Points on a hilly landscape, in no order, each with its height.
From any point a climber steps to the highest of the 4 points nearest to it. It stops when none of these is higher. Distance is the straight distance between rows; heights are no part of it.
Guvov h=2.22: 109 131 113 107 163 101 114 177 127 122 144 180 82 129 137 91 159 124
 139 116
Siv h=7.88: 120 131 121 169 169 94 136 113 142 128 111 155 111 115 112 93 118 134
 118 139
Gupev h=2.10: 117 141 155 134 178 86 139 162 142 157 116 146 90 135 129 104 116 138
 110 74
Punod h=2.68: 122 154 122 144 168 106 121 154 118 125 128 174 101 149 126 92 111 141
 144 101
dov h=4.53: 94 123 106 115 177 94 148 103 119 133 173 93 112 139 117 158 129 66 122
 145
Fuf h=4.59: 162 169 155 147 125 132 121 128 99 125 157 106 137 128 117 161 124 141
 143 123
katid h=5.89: 157 144 116 165 99 150 132 75 104 106 119 108 177 121 102 145 109 85 121
 152
punuk h=6.03: 115 83 127 110 116 102 136 133 148 135 144 116 138 140 127 152 151 131
 123 139
nos h=4.52: 139 157 144 123 89 127 176 122 135 137 148 72 117 99 147 176 126 121 146
 147
pidi h=3.12: 163 148 133 158 136 121 127 157 113 145 77 166 144 113 122 114 112 172
 137 122
Vipi h=5.66: 140 182 130 115 130 148 132 122 97 85 173 81 138 133 157 119 131 92 157
 134
Bazo h=1.82: 132 114 146 131 175 100 152 128 139 163 155 121 102 157 84 150 128 135
 138 121
ligab h=7.89: 111 86 124 115 100 141 116 129 158 150 130 112 135 115 143 152 154 133
 107 147
kika h=1.36: 100 128 149 121 175 109 146 159 102 124 172 122 99 153 135 118 133 136
 122 90
Susa h=4.43: 132 135 142 112 154 99 142 134 101 139 166 100 109 140 124 149 141 89
 141 131
Bil h=6.24: 114 138 118 154 179 121 136 119 100 111 166 95 118 163 96 141 114 101
 130 126
Vibo h=4.90: 138 135 127 141 133 129 117 124 90 127 133 125 138 143 102 122 119 128
 147 140
vonem h=2.30: 109 145 139 125 168 112 147 170 100 113 133 157 121 160 160 87 105 146
 131 75
Sokil h=1.34: 130 97 175 132 165 74 160 146 157 135 123 118 98 136 103 118 120 149 118
 99
tuz h=7.57: 142 129 132 115 152 116 128 142 98 128 154 115 115 144 116 141 127 129
 135 125
fudu h=3.84: 164 164 164 167 143 126 128 130 120 141 82 152 148 127 108 114 90 154
 123 109
Mopat h=5.64: 121 151 88 93 97 150 114 117 116 120 135 91 143 113 159 137 154 81 155
 142
pab h=6.67: 122 97 117 112 105 144 109 120 159 125 109 127 141 124 136 117 131 144
 101 139
Rade h=5.12: 119 138 96 113 116 141 99 105 96 108 132 135 142 150 126 121 140 107 152
 140
guzu h=5.20: 111 149 137 145 77 173 139 110 164 156 121 92 129 105 144 173 88 131 91
 157
Mevuf h=4.11: 142 141 139 102 89 135 139 164 145 141 159 108 106 98 153 183 157 147
 161 127
nonid h=3.53: 155 156 166 119 121 155 129 147 105 114 146 152 148 131 160 129 113 162
 134 81
Zarez h=3.01: 138 115 143 127 155 97 131 147 146 128 98 142 118 123 125 107 123 137
 120 131
mep h=5.15: 131 113 155 85 150 95 134 175 129 141 142 142 96 124 153 99 150 147 140
 87
luvo h=2.58: 161 152 144 139 125 142 145 119 117 118 117 139 130 123 130 125 118 178
 144 93
moke h=6.86: 118 77 130 113 116 158 111 108 167 150 143 117 126 117 148 123 125 125
 88 127
livup h=4.27: 97 90 95 136 154 113 118 106 148 128 115 161 129 140 122 92 116 115 101
 146
leko h=6.23: 115 135 100 106 125 126 121 102 112 115 143 91 143 138 136 149 136 76
 149 142
fedi h=5.11: 127 139 155 146 89 142 156 135 149 148 121 95 130 100 126 175 125 130
 122 159
Nofuz h=5.80: 122 101 112 140 106 154 101 89 135 127 106 120 159 130 120 134 136 122
 117 151
Totiv h=4.42: 164 133 165 148 139 112 143 140 146 154 75 143 128 129 100 121 102 146
 112 122
nif h=4.79: 93 129 87 101 140 128 104 127 102 104 150 151 125 159 125 96 163 119 149
 134
sarap h=4.09: 130 123 113 165 152 121 121 145 118 123 82 188 154 124 94 96 103 135 118
 148
gok h=6.84: 145 130 168 94 124 119 142 164 145 145 139 139 90 115 156 119 141 161
 142 76
Kipar h=4.45: 95 70 96 111 150 99 115 124 154 126 134 116 108 137 137 128 146 108 107
 132
nul h=4.26: 83 104 96 75 151 102 113 113 160 129 158 79 118 131 160 116 167 70 128
 139
milod h=2.85: 141 150 132 118 137 140 114 139 103 124 143 161 122 141 127 92 123 138
 156 118
Bef h=4.19: 111 84 109 117 129 132 96 98 175 152 147 89 138 131 142 133 140 90 106
 140
napez h=4.34: 136 118 158 120 91 141 145 141 168 139 97 143 117 77 149 138 124 164 109
 136
Sela h=5.82: 141 163 133 175 98 157 129 87 119 124 106 119 185 117 96 159 118 144 125
 157
dofe h=3.32: 114 145 120 87 142 112 113 142 106 128 180 102 123 144 134 138 147 86
 158 133
rul h=3.85: 130 121 143 84 118 114 123 149 123 139 140 134 102 122 131 127 168 171
 154 108
bifo h=5.69: 132 149 89 142 106 137 102 99 104 114 112 121 172 145 113 140 126 112
 135 151
ren h=2.38: 152 120 150 151 148 101 134 120 124 127 124 120 126 135 101 128 113 156
 124 137
tuzo h=7.56: 135 149 94 127 92 172 119 95 119 117 102 91 148 126 140 134 140 87 152
 149
Kave h=6.68: 125 143 113 127 87 137 142 120 145 147 121 104 127 95 148 174 148 108
 156 139
vikid h=6.49: 123 119 114 150 94 170 113 75 135 128 106 124 172 128 102 127 111 124
 107 156
melo h=5.88: 109 131 69 86 119 137 106 107 118 117 138 99 144 134 150 124 149 56 148
 133
rak h=4.54: 131 106 126 157 161 118 152 100 109 122 147 97 147 146 84 156 101 80 121
 149
surar h=4.82: 133 103 120 90 116 101 146 144 132 140 152 95 114 128 135 150 165 129
 135 131
puvu h=2.12: 126 88 160 137 155 85 138 165 149 163 106 146 102 122 114 113 121 128
 122 118
kabit h=7.71: 104 123 149 148 182 91 153 142 134 133 141 127 98 158 109 135 111 146
 123 88
sala h=5.29: 111 147 114 110 130 147 125 117 92 94 163 103 141 132 143 97 118 74 146
 145
Rog h=1.16: 151 140 149 113 147 101 127 157 114 139 132 166 110 120 125 104 115 149
 149 87
zira h=3.51: 123 104 148 92 142 104 139 153 138 142 150 122 100 123 136 141 147 137
 139 112
Folo h=4.02: 130 101 147 138 127 103 119 137 160 158 94 157 132 97 127 116 112 123 84
 151
somu h=4.13: 155 142 152 106 150 124 149 118 103 133 175 69 110 129 139 156 138 100
 157 116
baz h=2.81: 116 137 151 100 172 117 124 166 119 108 161 151 115 165 164 88 116 144
 139 74
Danu h=5.31: 135 118 115 135 137 101 139 98 113 108 147 96 149 120 109 154 121 79 131
 151
rus h=5.86: 125 104 135 122 97 142 124 114 159 139 117 143 136 106 136 112 120 142
 74 141
gidi h=5.35: 111 110 96 154 109 142 108 87 141 122 101 135 162 138 92 96 109 113 98
 166
vumi h=4.31: 97 101 92 82 128 128 100 125 156 143 148 86 125 147 156 135 163 89 134
 130
gefi h=4.58: 119 117 121 146 162 111 145 107 107 117 151 120 117 150 82 146 112 131
 110 131
Bimi h=5.24: 106 95 85 118 124 142 101 100 144 120 127 106 151 141 130 136 137 106
 124 147
Voned h=2.86: 95 80 137 120 156 90 150 122 135 121 159 123 119 155 105 144 129 105 111
 150
sus h=5.21: 90 117 71 114 130 143 87 124 122 107 124 137 140 153 116 105 138 123 147
 135
Lar h=3.83: 118 116 103 92 142 98 142 150 133 130 135 144 95 114 139 112 138 133 135
 111
Gamo h=5.49: 122 115 110 121 126 115 134 109 126 131 137 93 135 127 128 150 140 102
 118 141
viza h=6.73: 116 137 120 134 110 135 121 90 128 126 125 93 156 122 133 145 130 90 139
 150
muli h=6.30: 134 117 138 131 90 157 135 108 145 125 108 130 145 121 122 158 125 142
 101 149
Mepam h=5.83: 110 115 123 148 76 163 119 100 176 144 132 100 143 123 147 151 119 109
 98 152
rore h=5.30: 160 163 139 133 136 143 138 120 98 119 161 86 128 122 125 155 120 95 130
 122
nevo h=2.07: 129 101 128 116 149 96 139 121 124 110 137 147 116 130 116 132 110 134
 121 137
Pep h=6.62: 157 131 191 132 120 109 143 150 161 158 90 133 111 105 129 128 143 160
 116 119
Sav h=1.46: 155 123 196 161 135 103 161 116 165 142 103 125 116 129 111 134 118 150
 99 100
gaf h=5.47: 119 145 107 116 81 153 123 113 177 139 121 77 141 116 186 158 136 103
 152 150
Zilu h=5.77: 140 133 145 146 100 147 131 114 143 116 99 151 128 107 135 127 112 163
 104 134
Dipi h=4.55: 134 96 155 128 149 93 161 113 132 151 149 74 120 145 105 155 133 106 106
 150
sebov h=5.06: 108 93 94 137 128 121 115 100 109 110 120 111 140 148 109 141 122 112
 115 143
gufa h=5.17: 147 141 117 144 92 162 112 104 130 95 85 166 160 109 118 119 144 157 136
 144
dutu h=4.99: 158 144 158 118 101 130 148 148 132 138 150 113 104 115 126 158 145 169
 156 110
Muf h=5.78: 102 83 99 128 108 128 104 98 147 127 112 139 146 130 133 109 132 129 111
 132
zami h=4.73: 144 139 114 146 101 132 114 111 111 106 78 173 151 107 127 101 114 153
 133 129
sor h=4.44: 145 141 122 140 110 134 99 147 130 127 61 185 160 122 118 99 112 154 126
 150
Kesel h=5.57: 96 113 96 132 163 111 131 103 108 120 144 112 146 145 110 141 138 78 124
 146
Pavak h=0.58: 100 136 149 154 185 111 146 162 107 123 114 163 90 141 131 118 98 130
 108 76
bag h=6.13: 137 145 180 101 108 152 145 166 118 138 147 129 113 129 164 132 153 164
 157 63
mupo h=6.97: 151 116 186 142 109 128 154 155 153 151 105 114 111 106 124 139 125 184
 117 121
Bepef h=4.03: 170 181 138 167 106 163 146 115 107 126 135 107 151 125 121 168 105 130
 145 143
Gad h=6.61: 122 122 134 139 111 153 128 88 150 151 122 95 153 124 131 152 116 106 94
 160
Pizo h=7.02: 131 115 174 148 90 152 165 121 160 145 112 123 117 109 122 148 92 175
 103 139
subav h=4.08: 129 110 127 105 121 104 129 148 141 130 84 138 126 96 141 108 129 131
 125 123
bep h=3.31: 124 125 99 146 147 111 111 156 135 124 89 178 128 122 109 93 134 126 126
 134
Mir h=3.40: 146 148 132 168 104 143 120 115 137 131 87 180 162 114 111 96 113 147
 112 158
Ribal h=6.20: 172 147 169 168 117 150 154 117 137 129 107 122 145 111 93 157 87 190
 123 129
pudu h=2.03: 126 102 150 142 145 104 156 134 153 125 111 157 116 111 98 102 115 123
 97 142
dus h=2.17: 146 156 174 136 120 133 140 138 110 128 100 134 131 123 139 126 95 164
 135 70
lemu h=1.66: 127 102 158 173 170 110 134 165 150 157 93 168 99 132 100 118 103 138
 112 132
posas h=5.54: 159 142 136 105 93 124 125 171 147 133 87 158 112 93 161 122 147 185 147
 109
volu h=7.82: 136 117 115 141 142 123 129 123 121 119 106 155 133 129 93 104 111 123
 132 150
fil h=2.20: 106 92 121 113 166 74 152 147 145 123 164 125 85 139 123 122 150 133 127
 120
puva h=4.76: 171 162 134 141 86 139 107 146 131 115 73 173 152 91 127 95 118 156 154
 149
ribi h=5.75: 148 172 145 108 119 159 127 117 85 76 165 96 140 124 148 117 132 104 169
 130
kem h=3.29: 102 130 122 95 181 101 155 168 132 138 157 153 81 133 137 86 147 145 140
 80
nuz h=6.50: 102 98 131 123 110 129 124 111 155 134 140 106 155 125 121 158 127 118
 98 146
pone h=1.50: 173 159 157 108 122 148 124 173 127 130 124 167 112 113 168 98 136 168
 155 87
vonu h=5.33: 128 136 105 143 83 182 119 93 180 182 137 92 125 111 140 148 102 118 93
 148
tapo h=1.52: 128 141 168 103 158 123 129 162 96 116 147 136 119 133 170 114 128 168
 140 55
biluf h=4.17: 179 169 155 167 102 151 170 105 120 134 130 72 143 125 118 169 103 138
 133 141
fezuf h=4.22: 139 128 157 133 125 121 175 108 127 129 141 78 108 117 128 162 117 90
 118 144
tole h=5.02: 139 116 114 84 105 119 125 160 145 139 110 165 104 89 157 123 157 157
 141 120
Mogek h=3.75: 166 150 146 145 105 127 120 121 111 128 94 161 154 106 114 109 126 165
 138 134
pib h=3.88: 99 81 101 98 141 100 124 131 149 116 124 151 114 141 134 101 134 123 123
 125
Vumo h=6.57: 141 148 161 166 170 122 149 123 100 118 141 142 126 173 113 132 92 152
 117 76
vidap h=5.44: 150 147 153 156 118 145 148 108 130 122 116 122 136 123 105 171 118 161
 128 126
Noge h=6.01: 118 134 104 133 122 130 124 114 108 123 113 105 145 140 104 143 133 95
 122 156
Dumor h=2.35: 136 133 155 109 132 122 132 148 118 132 165 130 121 147 145 120 127 146
 138 67
maveg h=7.31: 96 138 94 141 167 126 121 122 94 100 169 112 111 159 109 127 137 105 140
 144
vivu h=5.23: 118 94 137 111 132 123 140 120 156 150 150 97 140 123 117 150 138 89 104
 137
Kivuz h=4.01: 136 111 126 126 68 152 133 122 168 125 81 141 130 93 154 139 114 168 120
 146
sipu h=2.13: 104 147 148 147 179 137 128 131 89 101 170 137 143 168 132 140 113 128
 131 104
Rame h=4.24: 82 128 63 110 132 130 110 137 129 98 129 170 105 139 124 76 162 102 160
 132
mab h=2.50: 95 110 97 138 161 107 132 138 138 112 97 170 118 117 111 90 132 112 128
 144
tipag h=3.30: 153 114 163 137 136 123 139 134 122 144 135 118 121 142 104 149 117 154
 121 116
tugel h=3.99: 151 154 137 133 117 157 103 131 97 121 143 154 136 135 151 108 125 169
 142 103
sola h=4.60: 103 94 119 158 137 137 130 85 129 132 148 106 154 147 107 147 105 83 66
 159
maf h=4.30: 117 120 121 156 157 121 130 78 108 119 150 108 143 165 90 153 113 119
 111 163
Lir h=7.61: 154 142 174 135 119 115 157 162 129 151 110 126 97 110 147 134 131 169
 142 83
kezus h=1.90: 152 153 139 109 130 127 111 156 112 123 109 167 131 130 159 97 120 155
 143 94
Gibom h=2.02: 138 102 170 132 143 102 149 139 150 128 117 126 109 123 109 121 124 149
 116 118
pip h=4.98: 110 117 89 117 121 124 102 77 119 113 126 98 141 149 124 120 137 84 118
 152
Vota h=2.48: 120 115 121 114 169 105 131 164 134 136 119 165 88 121 108 104 128 134
 136 127
fifuf h=4.20: 148 155 149 111 99 160 120 154 117 119 159 124 134 133 155 138 140 152
 152 114
vati h=3.78: 95 142 108 98 162 95 138 142 105 123 183 90 95 134 135 139 138 83 129
 142
moven h=6.04: 79 133 65 117 137 132 96 116 112 118 140 115 131 152 132 128 154 73 153
 136
zefal h=5.18: 140 130 100 144 89 159 104 99 114 115 111 137 162 117 112 133 138 144
 151 149
fegu h=6.83: 162 150 162 157 95 148 145 120 133 139 88 145 126 107 116 117 106 175
 105 144
Kepob h=5.58: 165 146 160 154 137 115 144 130 132 156 95 137 108 104 118 136 115 169
 128 95
rel h=3.67: 122 89 138 104 123 104 125 148 153 142 98 135 119 105 142 108 135 107 99
 135
nebef h=4.68: 108 89 131 126 126 142 130 93 146 139 135 79 136 111 125 144 128 80 89
 160
mam h=4.32: 98 90 105 125 152 115 132 104 132 126 141 111 131 151 106 115 127 110
 100 140
lege h=5.38: 141 170 142 142 159 139 117 116 76 107 169 97 137 150 123 132 104 85 139
 124
rebaz h=0.59: 104 110 153 86 175 84 150 169 120 130 179 108 91 156 121 135 144 137 133
 89
bim h=5.50: 109 113 88 81 119 123 109 122 130 127 123 122 123 135 148 149 160 136
 140 124
lomat h=4.61: 128 150 143 172 170 108 152 123 107 124 110 142 121 148 112 118 74 139
 114 83
Mabam h=5.08: 150 129 186 165 123 134 152 116 140 144 118 105 122 126 90 172 118 143
 116 137
tomu h=3.22: 135 147 122 159 156 114 134 115 95 115 125 155 126 149 116 106 110 153
 122 102
pozo h=5.52: 132 94 156 127 89 126 137 124 148 146 123 126 121 114 132 135 122 153 85
 143
ran h=5.36: 100 97 77 139 132 156 88 97 151 130 135 108 151 143 122 116 124 93 109
 151
kugur h=4.50: 107 99 115 161 134 134 108 100 151 154 110 159 133 118 118 98 106 117 89
 138
nom h=3.00: 160 151 139 152 132 153 126 108 106 103 123 134 145 126 108 124 124 172
 135 129
zisaf h=5.46: 122 109 151 156 99 154 141 100 154 144 135 85 138 119 107 175 116 112 87
 157
geg h=5.34: 161 168 124 136 98 135 107 143 113 137 114 175 146 92 149 103 134 157
 164 108
Dutur h=3.92: 128 140 156 113 122 134 144 149 103 124 163 98 129 130 154 163 140 132
 156 103
pilob h=4.12: 104 121 103 101 145 106 115 136 107 115 154 136 113 143 118 104 140 127
 150 124
noteb h=4.56: 93 85 93 99 151 115 127 112 154 134 154 94 124 136 136 138 151 91 128
 134
Nisip h=1.84: 111 138 137 127 206 113 160 178 122 112 139 144 86 142 150 99 130 145
 120 75
vima h=2.71: 132 152 160 137 144 145 129 164 91 82 144 152 150 146 150 123 110 151
 133 79
fim h=6.00: 91 150 129 115 199 122 114 167 113 86 163 147 88 152 156 83 150 133 127
 95
tov h=5.39: 131 111 112 122 101 150 110 120 154 132 105 129 154 114 138 150 151 131
 142 138
nuna h=5.74: 138 148 96 111 72 157 104 131 104 109 117 154 149 127 165 106 163 132
 174 123
Las h=6.71: 142 148 141 134 157 113 126 116 93 138 170 105 132 148 118 147 119 115
 130 134
bamu h=6.08: 145 130 98 134 88 131 97 104 132 102 91 157 156 124 132 111 129 156 135
 145
kelat h=6.25: 144 160 109 155 93 145 131 98 130 131 123 100 165 122 112 155 123 100
 128 155
Sidu h=3.14: 105 106 138 108 170 86 151 138 123 141 173 84 99 141 113 166 141 94 127
 144
tal h=2.57: 140 150 134 114 141 150 113 141 86 106 170 131 143 163 132 136 124 123
 166 117
muv h=3.03: 106 90 119 153 153 111 139 110 145 119 115 145 118 128 101 92 101 113 95
 149
Kod h=5.09: 130 133 127 101 77 141 133 150 164 137 104 149 122 80 166 141 147 172
 153 121
vada h=5.07: 130 117 133 132 109 128 134 110 131 125 122 144 149 121 107 130 129 154
 110 143
Togu h=5.62: 102 83 112 131 132 132 121 98 156 139 124 130 124 126 139 87 123 126 86
 143
gog h=6.07: 147 184 129 141 117 167 128 108 78 94 155 100 159 119 136 139 132 98 135
 142
Tulu h=5.22: 159 156 121 128 89 162 116 116 98 116 139 140 155 127 139 135 140 137
 158 139
Bidab h=5.73: 89 113 75 149 147 135 109 94 114 104 124 126 145 174 100 105 143 79 115
 137
silu h=3.50: 153 162 140 149 114 170 120 128 102 107 142 126 154 141 133 140 117 160
 144 93
Gav h=4.65: 130 96 135 95 92 96 116 165 167 149 90 166 116 97 162 128 152 135 128
 129
dife h=3.13: 91 89 120 93 147 94 128 163 174 152 107 144 88 106 143 103 138 124 125
 139
Vuniv h=4.04: 161 144 146 170 139 133 128 97 102 117 135 113 155 129 92 156 104 127
 132 148
Dozol h=5.81: 154 144 124 147 87 143 130 113 111 113 148 107 142 108 126 164 128 114
 144 143
vivap h=1.99: 130 149 149 129 152 138 128 142 87 112 161 137 124 150 127 119 106 148
 138 89
gez h=2.69: 126 117 166 167 186 91 158 141 133 132 115 135 97 147 89 115 114 130 116
 114
nonog h=5.43: 122 142 111 83 117 127 146 129 134 115 150 84 125 108 141 168 157 98 137
 119
ritet h=6.22: 162 133 155 106 99 129 142 166 141 139 117 137 100 96 153 137 136 159
 155 97
gise h=6.43: 75 133 77 118 161 123 119 117 111 100 140 117 133 175 110 136 147 94 148
 152
gal h=4.74: 155 131 141 133 91 138 151 118 129 117 127 115 130 117 116 165 128 172
 141 132
Sil h=3.55: 145 118 177 141 100 135 122 165 153 171 75 170 128 114 116 126 110 141
 77 145
degip h=6.28: 153 137 123 121 87 124 104 154 142 139 69 169 143 99 127 112 140 148 129
 135
Vipo h=5.13: 159 126 158 138 119 115 127 118 146 134 91 143 141 107 108 105 95 142
 106 161
Tuf h=5.51: 133 170 89 91 75 174 115 119 131 113 139 101 132 103 183 137 150 107 166
 129
mifu h=6.11: 115 79 94 145 139 148 78 98 164 161 150 122 124 136 108 113 111 95 75
 152
gizup h=2.87: 93 87 125 127 151 112 137 152 170 147 103 163 115 112 118 99 116 126 103
 140
zir h=3.39: 99 92 102 114 146 98 142 140 155 133 105 154 113 131 131 102 139 119 103
 135
mipof h=4.80: 138 134 134 110 79 137 124 128 146 121 113 136 122 86 160 131 141 162
 138 122
lorab h=6.10: 128 122 77 107 115 124 104 120 113 109 123 166 127 137 122 80 138 137
 146 126
Mezu h=1.15: 129 104 201 143 157 99 162 133 156 160 111 128 111 133 103 115 94 139 78
 128
gup h=2.82: 99 145 126 116 178 113 118 152 91 110 182 107 129 158 147 135 125 98 135
 123
Piro h=5.70: 136 170 124 131 111 138 123 115 91 124 148 109 150 128 134 151 142 112
 146 146
ronu h=3.98: 122 128 150 173 175 119 143 99 110 123 147 126 113 160 81 132 99 149 147
 110
zem h=4.97: 104 123 99 164 173 128 132 91 98 100 141 131 139 165 78 118 123 91 118
 161
Fos h=4.96: 145 149 135 123 124 132 153 115 124 137 141 92 131 121 141 157 133 101
 144 134
voz h=7.87: 143 111 142 128 124 104 138 116 131 131 142 98 143 132 101 156 129 111
 111 150
bukeb h=6.12: 117 142 111 135 73 169 140 109 147 132 105 119 139 112 157 169 131 144
 137 165
kilid h=2.01: 116 144 142 100 171 118 141 177 100 127 187 106 114 142 144 141 138 105
 138 111
bisib h=5.25: 118 103 102 150 102 158 93 88 172 170 159 85 113 123 107 128 119 96 68
 151
Bibo h=1.97: 125 138 129 101 130 127 103 153 106 90 163 163 117 149 157 77 129 135
 158 116
Ditom h=3.94: 97 81 137 142 146 125 139 97 151 141 155 80 132 135 118 146 103 65 68
 146
ber h=5.32: 142 181 143 135 129 175 133 128 102 100 173 84 156 124 175 141 110 106
 165 107
kerup h=4.16: 94 95 73 89 145 110 86 127 154 124 134 99 136 160 140 124 153 97 146 148
Lov h=4.94: 118 131 103 111 58 154 114 126 143 116 104 150 129 111 151 133 156 148
 148 130
Nerit h=1.83: 124 104 151 116 145 102 135 150 112 145 167 106 113 150 129 140 142 134
 133 88
nomus h=3.89: 105 114 94 161 155 126 128 103 127 103 113 156 126 131 95 96 112 116 119
 156
dotar h=5.42: 148 173 118 113 96 182 121 125 90 98 142 122 149 120 166 148 127 102 178
 138
Zus h=2.18: 114 134 76 135 152 111 110 162 129 125 99 215 116 131 116 87 142 126 139
 141
Baze h=3.59: 143 141 182 141 149 82 144 157 132 162 98 127 105 144 121 125 129 144
 121 61
Ket h=5.84: 103 144 118 144 181 110 134 124 112 106 180 107 99 161 113 153 141 94
 124 130
mopib h=5.14: 125 105 111 78 94 131 121 148 140 130 120 134 104 110 159 133 171 140
 135 121
Fufeb h=5.40: 149 125 183 116 144 112 146 162 139 149 117 125 98 124 135 125 125 169
 133 73
gafu h=3.38: 143 141 142 101 138 135 117 155 108 124 165 132 125 148 154 120 136 149
 153 97
Medek h=5.87: 111 125 93 92 121 133 128 114 130 125 136 102 133 113 151 149 147 96 142
 138
sez h=2.89: 105 98 121 159 126 125 104 155 147 159 88 204 147 130 109 104 125 134
 104 155
Risid h=5.45: 135 162 100 110 76 159 129 121 115 118 137 105 134 112 160 146 144 110
 168 134
Kupa h=5.53: 108 103 131 148 133 133 119 99 140 139 124 98 144 136 106 142 99 107 89
 152
Sof h=5.41: 154 145 106 89 114 130 101 165 126 123 98 185 116 102 150 87 162 136 167
 125
Vofez h=8.28: 166 142 188 146 90 133 157 135 158 145 98 117 120 112 128 144 111 179
 119 125
Gifin h=4.10: 130 122 100 128 144 109 119 135 100 115 114 159 116 130 110 90 130 131
 128 143
Bok h=4.51: 143 126 125 78 134 92 130 168 133 140 121 153 97 119 154 111 153 146 133
 102
nepaf h=5.85: 99 124 92 86 133 125 111 110 113 133 145 102 138 130 131 122 139 77 160
 138
dep h=4.87: 135 161 129 91 99 141 129 159 112 120 170 98 121 108 149 144 159 105 160
 130
gozi h=1.28: 137 153 143 157 164 113 122 166 122 144 119 163 125 143 131 113 109 146
 139 97
kel h=5.05: 148 134 121 106 97 131 131 128 125 132 147 108 131 132 118 163 149 134
 140 141
Gupa h=1.56: 120 147 109 128 181 114 113 187 110 130 117 179 100 129 127 88 145 125
 134 118
vugo h=5.65: 119 151 94 86 99 147 125 112 144 120 129 91 130 105 169 149 153 87 158
 125
bufe h=5.68: 127 112 115 124 89 160 124 122 166 124 118 125 133 125 141 170 151 148
 130 134
Sud h=3.79: 109 97 101 160 145 120 136 90 127 123 115 138 139 146 91 112 109 121 95
 157
Rimez h=5.19: 119 162 80 109 89 180 107 124 94 95 111 122 154 133 156 132 144 87 168
 141
Bev h=2.05: 156 139 145 139 148 137 121 131 94 112 118 158 133 134 124 119 110 146
 138 81
bobek h=5.04: 92 87 99 76 137 98 125 142 138 141 155 117 111 143 153 140 158 118 134
 118
fike h=4.29: 143 137 173 143 124 136 152 131 146 136 135 98 129 124 123 183 127 139
 114 120
fidir h=6.06: 152 128 154 157 94 147 145 110 148 134 112 117 139 112 107 162 107 154
 106 144
dip h=5.10: 95 97 78 81 126 127 99 137 129 124 137 139 134 155 147 94 161 126 156
 127
Besat h=6.48: 156 151 105 107 87 139 107 142 117 114 104 173 138 104 147 103 154 151
 156 117
munu h=5.37: 136 142 119 137 116 107 106 155 131 140 102 170 129 113 131 98 135 129
 149 127
mukop h=5.16: 119 133 94 110 81 156 112 116 140 121 114 126 147 124 160 142 153 131
 157 142
Bos h=3.54: 170 162 187 178 119 143 148 128 128 142 67 135 146 130 115 137 93 156
 109 102
betu h=1.33: 111 157 132 111 172 134 121 174 111 114 132 182 118 140 167 85 115 138
 137 103
zuli h=4.67: 152 145 141 116 99 170 105 145 98 114 144 163 139 120 147 118 150 169
 166 116
gumi h=5.03: 131 128 129 148 89 173 111 89 155 135 103 145 131 100 133 114 116 150 90
 135
ruzi h=7.20: 126 141 94 125 90 147 141 98 133 112 119 89 150 105 151 151 125 102 156
 147
saneg h=5.55: 112 119 124 145 111 146 126 87 145 154 148 75 140 134 115 156 103 82 77
 150
vaze h=3.81: 153 153 166 179 167 105 151 121 121 151 87 144 128 131 112 127 85 142
 106 90
bip h=5.91: 122 150 120 172 72 180 131 80 152 137 110 98 172 107 138 145 99 118 113
 175
bor h=8.45: 146 139 113 120 102 128 110 128 117 118 114 153 121 121 137 107 140 158
 144 124
Duzaz h=4.15: 85 145 82 118 169 112 116 127 112 100 150 165 98 150 118 101 150 118 152
 134
tabik h=2.11: 135 97 142 125 166 95 137 151 133 146 138 138 90 125 126 110 127 149 134
 109
vered h=4.00: 104 113 116 105 154 102 131 142 115 131 172 116 103 145 118 123 146 141
 141 119
Pefas h=3.37: 104 99 112 164 131 126 131 138 143 148 83 174 141 119 119 92 108 109 82
 161
sinos h=4.95: 144 131 141 126 113 103 121 174 132 136 82 169 127 99 124 118 129 145
 120 126
ziman h=7.10: 119 132 115 130 176 124 134 159 107 109 144 158 96 149 115 105 119 137
 134 88
Refa h=3.97: 159 173 161 147 128 154 133 134 92 126 129 116 142 134 129 163 115 153
 129 97
kif h=3.45: 139 123 135 143 105 142 97 160 143 151 63 185 158 109 120 115 121 143 93
 162
zeve h=5.28: 131 143 110 94 98 155 97 137 112 110 151 142 134 132 156 118 156 135 151
 136
fup h=3.46: 109 100 117 101 144 92 125 173 148 150 101 173 111 115 152 99 129 129
 123 136
Nuki h=4.93: 136 136 110 89 81 146 111 149 127 114 138 142 123 102 157 128 169 151
 151 131
Ladis h=2.99: 122 87 177 157 133 100 162 108 128 157 152 99 115 138 79 138 113 112 92
 146
gufid h=5.48: 137 138 114 100 150 112 149 112 103 109 160 71 125 120 133 133 133 80
 132 128
novez h=2.66: 169 160 157 172 118 153 138 83 96 122 111 136 165 134 108 140 96 175 128
 104
kati h=3.80: 137 106 125 148 152 122 125 109 118 127 138 120 118 132 97 121 109 132
 123 147
Govi h=3.52: 134 140 116 174 185 100 144 125 116 113 122 144 110 138 94 105 103 135
 116 117
vepem h=4.14: 123 110 103 148 123 139 110 87 126 110 99 152 150 135 102 78 112 135 119
 140
fop h=4.63: 143 145 157 162 92 158 179 106 148 145 132 86 137 108 128 184 103 114
 115 157
Murev h=4.18: 100 110 81 93 135 130 98 106 172 135 144 61 128 128 149 104 167 72 140
 157
siz h=3.87: 156 153 174 135 117 145 151 144 114 135 148 104 123 129 133 176 135 145
 143 94
dap h=7.15: 128 142 97 148 78 177 104 85 142 127 89 99 172 133 132 133 140 118 135
 151
gima h=1.77: 88 126 90 110 141 100 118 175 141 130 110 175 110 125 128 101 161 139
 147 129
tegin h=4.75: 119 104 103 152 137 142 103 86 150 137 135 115 161 152 129 121 102 97 96
 160
tik h=4.07: 167 147 169 129 94 128 125 173 140 144 61 157 136 87 125 150 134 165 120
 153
Niv h=7.33: 110 88 129 141 122 132 112 92 151 157 135 122 129 149 112 113 121 123 73
 134
sudu h=3.64: 121 133 133 137 167 114 132 141 94 120 181 112 113 162 124 149 123 132
 139 87

For each start below, name the point where the climber stops.
mipof | Lir
dife | degip
Dumor | bor
Bibo | bor
luvo | bor
kerup | tuzo
milod | bor
